Points on a hilly landscape, in no order, each with its height.
A ball rolls from a point to the lowest of its 5 nearest points, and stops where none of them is lower. Distance is the straight distance between rows; heights are no part of it.
Z81: [-19  19  -4  -1  11  26   2  13  -8 -16   8  -4  12  -7   1 -27  -4  21
   4   7 -30 -46  23  -1  -6  11   7  19 -12]  (h 25.2)
Z848: [ -4 -23  -4   2  -6 -51  -2  10  13   6 -12  -9 -32  10 -14  40  -1 -22
 -22  20  34  34 -34   4   2 -32   8  -4  25]  (h 14.7)
Z785: [  9   2  17   4  -3  41  -6 -34   5   8 -10  17  20  11   4 -33   9   8
  21 -20  -6   2  23 -13  -2  31  -2 -13   2]  (h 22.5)
Z449: [ 17 -20  11   2 -16   1  18 -22  13  16  -3   2 -18   5  21  20  12 -19
   4  -9  23  29 -14  13  10  -3 -18 -17   7]  (h 29.0)
Z650: [-11  17 -15  -4   0 -23  -2  32 -22 -32   6 -13  22  -8 -17   1  -8  10
 -12  10 -28 -27  -1   3  -4   5  22  11  -6]  (h 10.2)
Z304: [-11  14 -12   2   1 -31  -2  31 -15 -16   3  -6  15  -6 -23   7 -17   8
 -18  15 -14 -16 -10  -6 -10  -8  16  10  -5]  (h 20.4)
Z532: [ 16 -33  24  -2 -17  25  16 -57  20  20  -5   7 -16  10  17  -2  35 -15
  19  -9  37  34 -12   8   1  12 -13 -25   4]  (h 25.3)
Z819: [ -3  -9   0   4  -8 -29   7   4   4  12 -13  -4 -19  12   2  25   2 -29
  -6   7  32  44 -22   8  -1 -19 -10  -6  17]  (h 60.9)
Z328: [ -3  13   1   0   9  33  -4   2   3  -3  -1   3  10  -5  -2 -17  -5  11
  12  -5 -21 -26  21  -3   4  19  -3   4  -7]  (h 13.8)
Z216: [  1  -6   2   7  -7 -22  15   4   3  12  -3  -3 -15  10   2  22   3 -19
  -7   6  28  37 -14   8   6 -18 -15  -2  14]  (h 72.2)
Z256: [ -6  -5   6  -2  -6 -16   7  -2  -2   7  -5   0 -10   1   8   8   4  -6
  -3   4  21  25  -5   7   2 -15 -19   5   7]  (h 38.6)
Z890: [ -3   5  -6   0   7 -15  -6   6  -8   0  11  -7  -2  -6  -5   5 -14  -6
  -6   9   2   6  -3   3   3 -20   3  10 -11]  (h 18.1)
Z923: [ -1   8  -2   7   7 -22  -2  22 -12  -7   7  -6   9  -4 -14   5 -14   3
 -21  13 -16 -12 -10  -5   0 -13  10  11  -2]  (h 21.1)
Z275: [-19  24 -12  -6  13  27  -6  13 -11 -22   6  -6  19 -10   3 -31  -3  20
   5   1 -33 -47  32  -9 -11  15  14  24 -16]  (h 9.5)
Z239: [ 12 -15  15  -4  -4   1   7 -15  13  13  -2   7  -9   2  21   4  12  -7
   6 -10  14  24  -4   2   6  -4 -20 -10  12]  (h 36.0)
Z397: [-17  19   1  -5  16  35  -6   9  -1 -11   1   1  15  -6  -2 -31  -3  33
  15  -1 -28 -46  28  -6 -10  16   4  17  -6]  (h 10.7)
Z792: [ -3   0   7  10   2  13  -6  -4  -2   1   7   3   6  -6  -3  -4  -7   0
  -4 -18  -4   0   9  -1   8  -2 -10   6  -7]  (h 15.5)
Z995: [ 19 -27  18   0  -6  29   7 -55  16  17   1   6 -11   5  19 -16  31 -16
  24  -7  31  31  -1  -7   2  17  -3 -12   2]  (h 31.1)
Z506: [-22  27 -33 -20  12 -20  -9  58 -16 -34  15  -9  24 -16 -11   1 -17  21
  -3  14 -46 -45  14   0 -16   0  20   4 -11]  (h 36.5)
Z338: [ -5  -1  -1   1  -5 -24   9   6  -1   4  -5  -5  -7   7  -4  19   7 -13
  -6   9  22  32 -11  13   2 -20 -11   0  10]  (h 45.5)
Z333: [ 25 -15  23   3  -4  30  -1 -48  18  23   3  12  -6   7  22 -18  11 -12
  21 -20  21  15   2 -13   2  15  -2 -14  -3]  (h 29.4)
Z432: [-18  26 -12  -1  18  34 -14  20 -10 -21   9  -6  21 -17   2 -37 -11  27
   4  -5 -32 -57  36  -9 -11  11  21  22 -19]  (h 16.4)
Z756: [ -2  18  -3   5   8   0   3  15  -6  -6   4   0  13  -8  -4  -8 -20   1
  -6   4 -14 -19   5  -1   3   0   1  12 -12]  (h 31.3)
Z559: [ -8  14  -5   4   4 -20   0  22 -16 -18   4 -11  17  -4 -19   1 -12  10
 -11  10 -21 -15   1  -1  -6  -4  13  13  -8]  (h 21.3)
Z416: [ 11  19  -5  -1  15  49 -13 -20   4   6   4  18  19  -4   8 -39   8  17
  33  -8 -24 -25  34 -13   4  35   5 -12  -2]  (h 31.4)
Z269: [ 11 -15  14   1  -1  12   0 -16   6  13  -6   8 -10  -4  16  -5  13   5
   3 -18  11  11   2  -7   1   3 -18  -4   3]  (h 26.4)
Z935: [ -5 -11   6   3  -6 -42   2  14  -2   2 -12 -17 -20  11 -18  33  -3 -21
 -19  14  34  29 -26   8   2 -23   9  -1  16]  (h 17.9)
Z213: [ -4   2   0  -1  -4 -32   2   5  -7  -2  -2 -11 -12   1  -7  16  -3 -11
  -8  17  18  21  -7   8   4 -22   0  -1  10]  (h 18.9)
Z12: [ 25 -40  12  10 -31  -4  19 -44  13  17 -17   7 -29  11  20  23  29 -13
   4  -6  43  48 -32   8   8  -4 -23 -18   6]  (h 20.7)
Z217: [ -7   2   1  -9  -5 -45  -4  16  -4  -9  -2 -24 -13   7 -20  27 -11 -10
 -20  17  15  15 -11   6   9 -17  13  -7   8]  (h 14.1)
Z474: [-14  18   2  -4  15  35   1  14   6 -10   1   7  16  -1   0 -24  -9  23
  12  -1 -27 -32  21  -5   3  16  -6  19  -8]  (h 29.3)
Z630: [ -3   6  -2   0   2 -20  -3  -3 -14  -1   8 -11  -8  -7  -6   6  -7  -8
   0  10   9  16  -4   1   5 -25  -2  10  -1]  (h 18.4)
Z30: [-15  21  -2   1   9   8  11  16 -14 -20   0  -3  22  -2  -6 -15  -8  16
  -6   7 -30 -30   6   2  -6  11   3  17  -6]  (h 45.2)
Z317: [  5 -15  -9   7  -8 -27   8   3  13  17  -1   1 -27   9  -4  32   4 -36
 -10   7  38  39 -27   9   0 -26 -11  -6  10]  (h 49.1)
Z247: [  1   9  -2   4   9   8   0   0  -5   2   5   0   6  -1  -7  -1 -18  -2
  -8  -9 -13 -11   3  -1   6   2  -3  12 -16]  (h 25.9)
Z509: [-23   8 -30  -9  -3 -30 -19  51 -17 -25   6 -19   9  -6 -25  13 -25   8
 -17   6 -28 -32  -6   3   0 -10  27   7  -5]  (h 23.8)
Z797: [ 20 -22  16  -9 -12  12   6 -29  20  17  -1   1 -21   5  21   4  17 -10
   5 -14  19  26  -9   3   4   6 -15 -20   5]  (h 27.6)
Z549: [-14  27  -7   8  23  44  -9   3  -4 -16  -6  15  24  -5   0 -45   3  33
  23 -15 -27 -59  36 -12 -15  27  19   6 -11]  (h 24.5)
Z812: [  9 -20 -10   8 -17 -13   9  -9   8  17  -5   7 -26  11   9  34   3 -32
  -9   4  44  44 -23  17   6 -18 -13  -7   9]  (h 57.9)
Z132: [ 14 -18  12   5   1  20  -3 -25  14   8  -5  19   2   6  11 -13   5   8
   4 -24   7   5   7 -19  -4   5 -11  -6  -2]  (h 23.7)
Z996: [  0 -11   9   3  -4  21  -5 -13   1   6  -1   8   2  -1   0  -9   3   3
   3 -22  -9  -1  10  -4   8   5  -8   1  -4]  (h 6.3)
Z415: [ -8   0 -12 -11   5 -44 -10  37 -14 -20  -3 -13   2  -5 -13  19 -20  13
 -12  23 -15 -13 -13  -1   5 -18  13   7   7]  (h 39.0)
Z196: [  4 -11  -2   6 -15 -19  10  -3   9  16  -5   6 -22   8   9  27   4 -26
  -3   1  31  40 -14  12   5 -17 -20  -5   8]  (h 65.4)
Z832: [ -3  12  -7  -1   5 -33  -8  24 -13 -13   7  -8  10  -7 -12   6 -17   4
 -15  14 -10 -16 -10  -1  -3 -15   9  14   4]  (h 22.1)
Z389: [ 12 -10   7   2 -10  -5  15  -8  16  12  -3   0 -17   3  14  17   5 -15
  -1  -6  24  35  -9   8  11  -8 -21  -8   6]  (h 41.7)
Z249: [-20  21  -7  -3  16  29  -3  14 -10 -18   2  -6  13 -13  -2 -31   1  28
   9   0 -27 -47  26  -5  -7  12   6  19 -16]  (h 12.9)
Z588: [-12  19  -4   5   7  -7   2  24 -18 -19   5  -4  23  -1 -12  -2 -11   8
 -13  12 -26 -24  -1   3 -10   3   7  24  -9]  (h 26.7)
Z257: [-10 -12  -5  -3  -7 -49  -1  17  -5  -1 -10 -20 -25  10 -17  32  -2 -17
 -25  11  27  25 -23   7   0 -23  13  -8  19]  (h 17.3)
Z266: [  0   8   0  -1   7  37  -4  -9   3   5   1   8   6  -2  -6 -20  -6   5
  14 -10 -19 -17  23  -4   6  24  -5  -3  -4]  (h 12.8)
Z220: [  5  10  10   4  -2  40  -4 -31  -6   8  -7  18  20   8   5 -31  15   7
  21 -20 -13  -6  29 -10   7  37   2 -15   0]  (h 21.9)
Z618: [-18  16 -21  -2   1 -25  -9  31 -18 -26   4 -12  15  -4 -24   5 -12  11
 -16  15 -23 -24  -5   0  -1  -3  18   8  -3]  (h 15.6)
Z685: [ -8  -6  -2  -6  -7 -42   2   8  -7   2  -6 -20 -21  10 -16  26  -5 -15
 -16  14  23  24 -20  10   2 -23  14 -13  16]  (h 18.0)
Z542: [ 16 -25   1  14 -25  -8  15 -24   8  18  -4   1 -31  10  10  27  19 -29
   1 -12  34  40 -20  18   8 -14 -20 -17   3]  (h 24.0)
Z798: [ -7  19   0  -1  12  40  -7   1   4   5   0  11  11  -7  -1 -20  -4  13
  21  -9 -25 -24  29  -3   5  26  -2  -2  -7]  (h 15.7)
Z861: [ -3  31  -9   5  24  47 -11  -4   3  -4  -1  30  30   0  10 -48   3  30
  33 -22 -26 -46  38 -21 -16  34   9  -1  -8]  (h 34.7)
Z95: [ 16 -19  12  -6  -6   4  12 -18  18  17   2   4 -19   3  19  12  17 -10
   2  -9  21  32  -3   5  11   1 -23 -11   8]  (h 34.8)
Z358: [-13  19  -8  -2  10  36  -8  14  -4 -15  -2   2  19  -6  -2 -40  -5  34
  16 -15 -25 -56  34 -14 -10  21  10  17 -12]  (h 10.9)
Z854: [ -2 -12  10  -1  -3   6   1  -7  -3   7   0   1  -7  -4  14   3   8   5
   2  -7  12  13   5   1   8 -12 -18   5   3]  (h 28.5)
Z505: [  2 -18  -9   7  -7 -33   2  -7  15  20  -7  -2 -29  14  -5  39   2 -35
 -11  17  44  41 -35   7   1 -27  -6  -2  12]  (h 28.6)
Z127: [ 14 -37   0  10 -25 -10  14 -34   7  16  -8   5 -32   5  13  29  24 -24
  -7 -10  38  41 -30   9   6 -12 -19 -15   7]  (h 12.7)
Z221: [ -6  -7   1   7  -9 -37  10   6  -2   6 -17  -7 -15  12  -6  25  -1 -22
  -9  13  26  36 -20   7  -5 -21  -5  -3  12]  (h 43.1)
Z96: [ 20 -29  14   2 -17  10  14 -35  14  17  -5   3 -22   8  13  11  28 -19
   4 -17  20  36 -18  12   9   5 -20 -24   7]  (h 19.5)
Z968: [ 28 -11  19   6   0  28  -6 -37  18  21  -5  18   9  13  18 -23  11  -5
  15 -17  15   6   7 -19  -3  22  -5 -21   1]  (h 28.1)
Z110: [  4   3   7   4  -1  30 -10 -18   4   4  -4  10   8   3   0 -12   2   3
   6 -22 -11  -8  16   1   2  22   0  -8  -9]  (h 18.8)
Z59: [ -3   3 -12  -8  14 -40  -8  27 -10  -7   5 -13   3  -6 -14  13 -14   6
 -15  22  -6  -6 -11  -7  -1 -18   7   7   7]  (h 24.3)
Z697: [  8 -18  14  -1   0  15  -2 -18   7  13  -2  13  -6  -1  12  -7   9   5
   3 -19   7   8   6  -9  -2   3 -18   2   6]  (h 25.0)
Z802: [  3  -8   4   1  -5  -4  11  -7   6   7   2   2 -14   3  15  11  10  -5
   2  -8  16  25  -1   1   3 -12 -21   4  10]  (h 34.6)
Z789: [  2  11  -2  -4  11 -26  -5  17  -5  -7   7  -6   1  -6 -10   5 -14   4
  -6  14  -3  -1  -6  -1   1 -17   7  10  -5]  (h 19.2)
Z441: [ 13 -27 -14   9 -20 -21   6 -19   9  20   5   4 -32   5   6  37  10 -31
 -13   3  45  46 -34  15   3 -20 -15 -10   9]  (h 45.4)
Z719: [ 21 -36  27  11 -22   9  20 -50  19  18 -13   6 -17  10  13  10  27 -19
   4  -6  34  38 -30   9   3   8 -17 -23   3]  (h 12.0)
Z915: [  7 -10   8  -3  -3   4   1 -13   3  13  -1   8  -5   1  11   9  13  -5
   2 -11   8  16   2   0   9  -9 -21   1  10]  (h 30.4)
Z2: [ 16 -30  34  11 -18  27  25 -64  25  23 -15  13 -11  17  21   0  32 -19
  20  -2  41  46 -23  -4   3   6 -21 -20   6]  (h 21.8)
Z969: [ 19 -24  18  -9 -11  15  10 -43  17  23   0   5 -18   4  23  -3  24 -10
  12 -11  20  23  -2  -1   6  10  -9 -22   8]  (h 26.8)
Z906: [ -5  18  -4   4  15  44 -11   3   5  -8  -5  16  23  -5   2 -40   1  30
  24 -11 -30 -50  29 -16 -12  21   2  10   0]  (h 26.5)
Z916: [ -3  25  -5   0  20  45 -12  -5   5  -3  -5  21  22  -6   2 -39   5  26
  24 -10 -27 -43  38 -17  -7  29  11   3  -8]  (h 26.2)
Z174: [-10  20  -1   3  11  16   5  13  -3  -1   5   0  12  -3  -1 -11 -16   9
  -4   2 -22 -18  11  -2   3   3  -4  15 -14]  (h 30.1)
Z919: [-14  17   0   3   8  11   8  14  -4  -9  -1  -6  20  -1  -1  -8 -14  13
  -7   4 -29 -19   7   5  -3   7  -1  19 -11]  (h 41.6)
Z125: [ 12 -13  18   7  -2  24  -9 -24  10   8 -10  15  11   3   5 -25   6  10
   5 -28  -2  -4  15 -12   2  26  -5  -4   2]  (h 20.5)
Z612: [  4  10  -3   5   8 -23  -8  13  -7 -10   7  -8   6  -6  -8   5 -13   0
  -8  11  -6  -5  -6  -3   1 -14   7   9  -6]  (h 19.3)
Z620: [ 21 -15  21  -1  -3  22  -4 -38  21  19   3  14  -1   4  25 -15  19  -3
  16 -13  12  17   7 -21   1  21  -6 -16   3]  (h 29.6)
Z684: [ -3 -11   0   6  -8 -36   4   9   3   8 -10  -2 -20  16  -8  34   1 -27
 -15  19  39  41 -28   5  -2 -23  -1  -6  12]  (h 27.7)
Z431: [  6  11   4  -3  12  39 -10 -16   2   5   1  10  16   0  -2 -32   5  13
  23 -16 -21 -18  31  -7   4  25   3 -13  -8]  (h 10.4)
Z834: [ 17 -10  20   6  -5  25  -1 -30  14  14 -10  21  10   9  13 -17  13   0
   5 -19   2   5   8 -15  -1  23  -3  -8   5]  (h 25.4)
Z129: [ 25 -37  31  17 -21  12  21 -58  31  19 -18  12 -17   7  20  12  31 -18
  12  -6  37  52 -33   1   0  13 -19 -21  11]  (h 6.1)
Z324: [-14   8 -25  -5  -2 -32 -13  37 -22 -27   3 -13  11 -10 -23  13 -19  14
 -17  11 -25 -35  -4   1  -6  -7  21   4  -9]  (h 18.5)
Z515: [ 18 -27  22   1 -19  14   9 -41  17  18  -3   0 -18   4  13   3  27 -19
  11 -12  24  31 -14   7   9  11 -15 -21   8]  (h 20.0)
Z829: [ 20 -15  16  -6  -2  10   6 -19  16  16  -2  13  -9  -3  16   0  13   0
   7 -16   5  17   2  -6   1   4 -18  -4   6]  (h 31.7)
Z159: [  2  10   8   0   4  41  -8 -27  -1   3   1  16  13   2  -3 -35   7   8
  18 -14 -13 -15  28  -6   4  32   0 -11   0]  (h 16.0)
Z373: [ -8   6 -11  -2   6 -37  -9  31 -16 -19  -2 -12   8  -5 -18   8 -19  16
 -16  20 -10 -17 -10  -8  -2 -17  18  10   2]  (h 25.8)
Z760: [-21  20 -31 -17   4 -31 -13  65 -20 -30   6 -12  18  -7 -17   9 -29  11
 -14  14 -41 -39   3   6 -11  -8  25   4  -6]  (h 28.4)
Z379: [-18  24  -9  -2  12  17  -5  15 -12 -20   9 -11  18 -11   1 -24  -9  22
  -1   6 -31 -44  25  -1 -14   8  12  27 -17]  (h 17.2)
Z504: [ 13 -16  -1   8 -15 -20  12  -4   6  17  -8   4 -21  11   7  28   8 -33
  -8   1  36  40 -24   9   5 -15 -14  -5   7]  (h 66.2)
Z990: [ -6  18   2   2  16  28   1  10  -2  -6   0   4  17  -4   2 -13 -13  11
   5  -2 -21 -20  20  -2   0  14  -8   3  -7]  (h 13.7)
Z366: [  0 -25  -8   5 -11 -42   4  -5  12  21  -8  -5 -36   3 -15  43   0 -27
  -8  25  45  42 -41  12   4 -32   4  -5  22]  (h 17.8)
Z642: [ -9 -14  -5  -5  -4 -45  -2  20  -6   0  -9 -24 -29   1 -18  37 -14 -15
 -25  14  20  21 -26  12   5 -23  16  -6  12]  (h 18.2)
Z349: [  0  15   0   0  18  44  -7  -4   6   1   3  14  18  -5   3 -34   1  23
  21  -6 -25 -32  29  -7  -4  28   5  -4  -5]  (h 17.5)
Z548: [  7 -21 -12  10 -12 -36   3 -10  15  16  -5   4 -32   7  -3  38   5 -36
 -10  15  44  45 -33  14   0 -29  -5  -8  14]  (h 31.0)
Z302: [ -5  14  -3  -1  15  44  -8   1   8  -3  -1  19  22  -9   5 -37   0  27
  25  -8 -26 -41  31 -12  -4  24   1  -1  -1]  (h 22.6)
Z280: [  7 -25 -10  -1   1 -46   5   9  14  14 -12  -9 -42   7 -11  51  -3 -20
 -14  32  42  45 -44  13  -4 -38  -1  -6  29]  (h 17.1)
Z648: [ -2   3  -4 -13   4 -41  -7  24  -7  -4   6 -17  -6  -5 -15  18 -16  -8
 -10  23   0   4 -11   3   7 -19  11  -5   7]  (h 21.2)
Z950: [ -5   4  -4  -3   1 -30 -12   8 -12  -5   3 -10  -8   4 -12  12  -9 -10
 -10  20  11  15  -6   3   6 -20   1   6  -2]  (h 15.9)
Z617: [ 20 -33  -8  14 -26 -19  12 -31   4  15  -7  11 -32  13   7  36  16 -26
  -7   1  45  48 -31  14  12 -23 -18  -7   5]  (h 12.6)
Z611: [-22  20 -10  -1   6   2   5  24 -16 -22   8 -11  19  -6  -6 -11  -4  13
  -6  12 -35 -29   8   4 -13   7  12  17 -12]  (h 33.7)
Z426: [ 24 -37   3  18 -31  -9  19 -37  10  17 -10   6 -36  11  13  27  25 -19
  -7  -8  45  45 -38  10   6 -11 -19 -10   7]  (h 20.6)
Z847: [  1  -7   3   5  -5   7  -6 -13  -4   1  -2   4  -2  -3   1  -5  -6  -2
  -2 -15   2   1  10  -2   8 -13  -7   6  -7]  (h 20.2)
Z300: [  0   7  -3  -3   7 -32  -7  18  -5  -5  12 -13  -3  -4  -9  15 -14  -4
  -9  21  -1  -1 -10  -2   7 -15   8   3   3]  (h 18.7)
Z461: [ 23 -18  20  -6  -2  16   4 -32  20  23   3   7 -10   4  23  -7  19  -7
   8 -16  18  18  -1  -9  -1   9  -5 -11   6]  (h 30.9)
Z788: [ -1  -2   1   6  -2   1   3   3 -10   9   5   4  -6  -7  -2   2  -7  -5
  -5  -8  -4   1   2   8   6  -8  -7   9 -10]  (h 20.8)
Z535: [ -9 -17  -1   3 -15 -43   5  14   2   3 -11 -18 -28   6 -16  36  -1 -17
 -21  18  30  26 -30   8  -2 -24   6  -6  17]  (h 16.2)
Z910: [-25  30 -26 -20  11 -20 -14  69 -16 -32  17 -13  29 -12 -10  -3 -26  22
  -9  10 -39 -49  14   0 -16  -3  23   2  -8]  (h 34.1)
Z303: [-14  20  -2   3   9   6  11  18  -7 -15   3  -7  23  -5  -4  -8  -8  13
  -8   7 -22 -20   3   1  -9   7   5  15 -10]  (h 35.6)
Z805: [  1  -6   4   6  -2  -7   3  -5  -4   3   1   2  -7  -2  11   3   7   0
  -2  -4  11  19   1   1   5 -23 -14   9   0]  (h 31.2)
Z600: [ -1   9   3   5   5  30  -1  -2   3   5   7   1   6  -7  -2 -12 -11   7
   3 -13 -18 -18  17   2   9  13  -3   2  -6]  (h 7.6)
Z665: [-15  26 -13  -8  14   9  -5  20 -17 -27  14 -10  22 -13  -2 -22  -4  16
  -2   6 -33 -36  19   0  -4   4  17  21 -17]  (h 21.0)
Z140: [  8  10   9   2   5  42  -7 -32  -4   5  -5  17  17   4   2 -40   3   7
  26 -14 -16  -9  32  -9   3  34   3 -13  -6]  (h 22.0)
Z335: [-13  22   3  -8  14  38   1   8   1 -13   0   2  13  -5  -1 -24  -5  27
  12   1 -29 -35  26  -6  -4  14   1  14  -5]  (h 25.5)
Z713: [  3 -16  19   5  -1  15   3 -16   4   9  -7  12  -5  -5   7  -9   7   8
  -2 -24   7   3   9  -6   1   1 -11   7   3]  (h 18.3)
Z25: [ 10 -13  -4   9 -18 -14   8 -10  11  17  -2   3 -22   8   8  28   6 -27
  -7  -2  31  39 -21   9   7 -14 -18  -9  10]  (h 48.3)
Z750: [-15  18 -21  -8   3 -22  -5  39 -17 -27  12 -13  21  -5 -23   4 -12  11
  -8   7 -33 -34  -1  11 -10   1  24   1  -6]  (h 15.8)
Z212: [  1   3   4  10   4  13  -2   3  -4   1   4   3  -1  -7  -2 -10 -15  -2
  -6 -10  -7  -8   8   3  -1  -6  -3  13 -13]  (h 20.9)
Z147: [-15  31 -21 -22  10 -10  -9  47 -17 -30  20 -16  25 -13  -7  -7 -11  21
  -5  14 -40 -42  14   2 -10   2  25   8 -13]  (h 27.9)
Z466: [-16  25 -13  -5   1  -6  -1  19 -21 -27  12 -10  14  -9 -13  -9 -10  18
  -5  14 -34 -25  10   5 -10   9  13  18  -7]  (h 26.9)
Z229: [ 22 -20  23  -9  -1  16   3 -28  16  16   7   8 -11   4  20  -2  17  -9
   9 -16  14  17  -2   0   4   5 -13 -14   8]  (h 32.0)
Z853: [ -1   2 -13  -9   4 -47  -6  31 -11  -8   0 -14   1  -2 -14  20 -14  12
 -10  25  -9   1 -12   0   3 -23  12  -1   8]  (h 32.1)
Z659: [ -3  12   2   4  10  14   2   7   1   0   6   0   9  -3   2  -7 -19   1
  -9  -3 -16 -15  10  -2   2   5  -7  10 -10]  (h 28.7)
Z840: [-15  24 -24 -17   2 -21  -5  49 -19 -31  17 -14  24 -15 -11   3 -14   7
  -9  12 -41 -34   7   4  -7   7  23   3 -10]  (h 23.9)
Z157: [ 12 -26 -12   7 -17 -34   8 -15   7  22  -3   7 -32   9  -1  42  11 -28
  -4  20  47  54 -35  14   4 -29  -6  -7  15]  (h 27.0)
Z392: [-24  28 -28 -18   4 -27 -10  64 -22 -32  11 -14  26 -10 -14   7 -25  16
  -9  11 -40 -39   7   8 -11  -5  25   5  -6]  (h 30.3)
Z939: [ -3   8  -4   6   3   2   2   5  -3  -2  13  -6   7  -6   1   0 -21  -4
  -4  -1  -8  -7   7   2   6  -9  -1  12 -10]  (h 24.9)
Z584: [ 14  -5  22   6   0  32  -2 -35  12  21  -3  18  12   8  16 -27  10   3
  16 -19   9   6  10 -21  -2  29  -3  -7   7]  (h 27.1)
Z955: [-11   6 -20  -6   3 -37 -12  39 -21 -25  -4 -15   4  -6 -20  14 -18  17
 -19  19 -14 -18  -6  -5  -1 -15  18  10   7]  (h 32.7)
Z597: [-17  29 -16 -11   9   3  -8  37 -20 -28  22 -15  23 -15  -6 -17  -4  18
   0  10 -37 -42  13   3 -13  11  21  17 -21]  (h 6.6)
Z753: [ -9  -7  -1  -2  -5 -42   2   9  -8  -2  -8 -16 -16   8 -17  25  -3 -15
 -11  15  22  25 -19  10   2 -21   5  -4  11]  (h 16.1)
Z849: [ -5 -15  -5   7  -5 -46   3   7   9   8 -10  -9 -21  12 -17  35   1 -25
 -19  17  33  33 -30   6  -5 -24   2   1  17]  (h 17.0)
Z918: [  1 -17  10  -1  -4   2   1 -11   3  10  -2   8  -9  -1  11  -4   5   5
   0 -18  11   9   5  -3   1  -6 -17   7   2]  (h 25.1)
Z940: [-12  33 -19 -16  16   0 -10  38 -15 -25  19  -9  22 -19  -2 -13 -11  20
  -3  14 -44 -43  21  -5 -13   7  30  14 -16]  (h 22.3)
Z632: [ -1  -1 -12 -16   4 -49  -6  29  -4  -3  -3 -21 -16   4 -16  26 -18  -5
 -14  25   3   7 -17   7   9 -20  12  -9  12]  (h 19.1)
Z728: [ -2  13   0   2   8  -9  -5  12  -2  -6   7  -3   8 -10  -1  -3 -19  -4
  -6   3 -14 -10  -4  -3   0  -2   0  14  -8]  (h 27.8)
Z362: [  8 -13  12   5   1  24  -1 -19   4   3  -6   8   7   0   1 -12   3   7
   3 -26  -4   2  17 -11   2  13  -6  -4   1]  (h 14.9)
Z264: [ 10 -20  -1   7 -21  -9   8 -19  11  17  -5   0 -30  10  10  25  12 -26
  -6  -9  36  39 -24  16   6 -12 -21 -18   7]  (h 30.2)
Z395: [  0  18  -6  -4  21  43 -11  -9   6   4  -1  21  17  -1   4 -37   3  21
  31  -8 -28 -39  32 -14   0  30   8  -6  -3]  (h 25.7)
Z476: [-13  33 -10  -7  18  22  -7  25  -9 -20  16  -9  20 -14   5 -27  -9  27
   0   6 -36 -57  28  -3 -14   9  22  22 -25]  (h 13.6)
Z85: [-17  34 -18 -12   4 -10  -3  31 -19 -25  15 -18  23 -10 -11  -9  -7  10
  -9  14 -37 -37  11   8  -8   2  21   7 -13]  (h 24.4)
Z913: [ 20 -33  32   7 -17  21  19 -58  25  25 -11  13 -14  18  21   4  38 -17
  12  -1  37  45 -26   2   5   8 -16 -19   5]  (h 15.4)
Z445: [ -8   0  -1  -8  -1 -38  -3  12  -8  -3   2 -21 -12  -3 -12  23  -6 -14
  -6  19  11  25 -12   9  10 -22   9  -8   5]  (h 12.1)
Z471: [-19  22 -16  -5   5 -17  -2  30 -24 -27   8 -17  24  -8 -18  -7 -10  12
  -8  10 -35 -33   2   0 -13   9  19   6  -8]  (h 16.7)
Z692: [  8  24  -5   4  20  51 -13  -8   2  -1   1  25  28   0  14 -50   4  23
  34 -13 -25 -45  30 -20 -12  37   7  -3  -3]  (h 41.5)
Z912: [-34  27 -32 -22   7 -24 -11  78 -21 -38   7 -13  22 -11 -14   3 -30  33
  -4  19 -41 -53  11   6 -13  -6  21   8  -8]  (h 33.5)
Z547: [ 10  -9   4   3  -2  30  -9 -17   1   9  -9  11   9   2  -1 -15   2   9
   7 -27 -10  -7  15  -9   5  21  -2  -6  -2]  (h 15.1)
Z163: [-10  17   0   8   7  -5   5  22  -9  -8   5  -5  22  -7  -7  -4 -15   6
 -18   9 -16 -13  -4  -2  -3   0   6  18 -10]  (h 26.6)
Z76: [ 15 -26  32   4 -13  35  14 -61  20  23  -4  12  -7  16  20 -16  36 -11
  26  -7  38  35 -11  -2   3  10 -11 -18   3]  (h 27.5)
Z757: [ -1  10   2  -4   9  39  -9  -9   0   2  -2  12  10  -2   2 -24  -2  11
  18 -13 -18 -17  25   0   3  29  -2  -9  -8]  (h 14.2)
Z500: [ 22 -36  16  11 -24  -3  20 -39  15  13 -12   4 -29   8  14  22  29 -19
  -3 -17  34  39 -29  13   9  -3 -24 -21   5]  (h 17.4)
Z267: [ 18 -10  24   4   4  28  -4 -25  15  17  -6  14   4   3  13 -13  13  -4
  10 -16   9  11   3 -16   2  12 -13  -7   3]  (h 28.8)
Z198: [  3   1   2   2   4  25  -4  -9   0   5  -2   5   2  -1  -2  -9 -11   0
   0 -17 -10 -12  14  -2   7   5  -2   5  -6]  (h 14.8)
Z570: [ 22 -22  26  -6  -5  24   0 -45  16  25   3  10 -10   7  25 -12  24  -9
  24 -14  26  20   0  -7   5  15  -1 -15   3]  (h 30.5)
Z215: [ -6  18  -7   4  10   3   5  24 -11 -13   6  -2  16  -1  -7  -6 -14  11
 -10   6 -24 -18   2   0  -4   9   7  17 -11]  (h 32.9)

Where does a ball stop that starts at each point below?
Z570: Z129
Z756: Z650
Z256: Z996
Z30: Z650
Z415: Z445
Z229: Z129
Z215: Z650
Z504: Z617
Z303: Z650
Z620: Z996
Z196: Z617
Z95: Z129
Z923: Z445
Z333: Z996
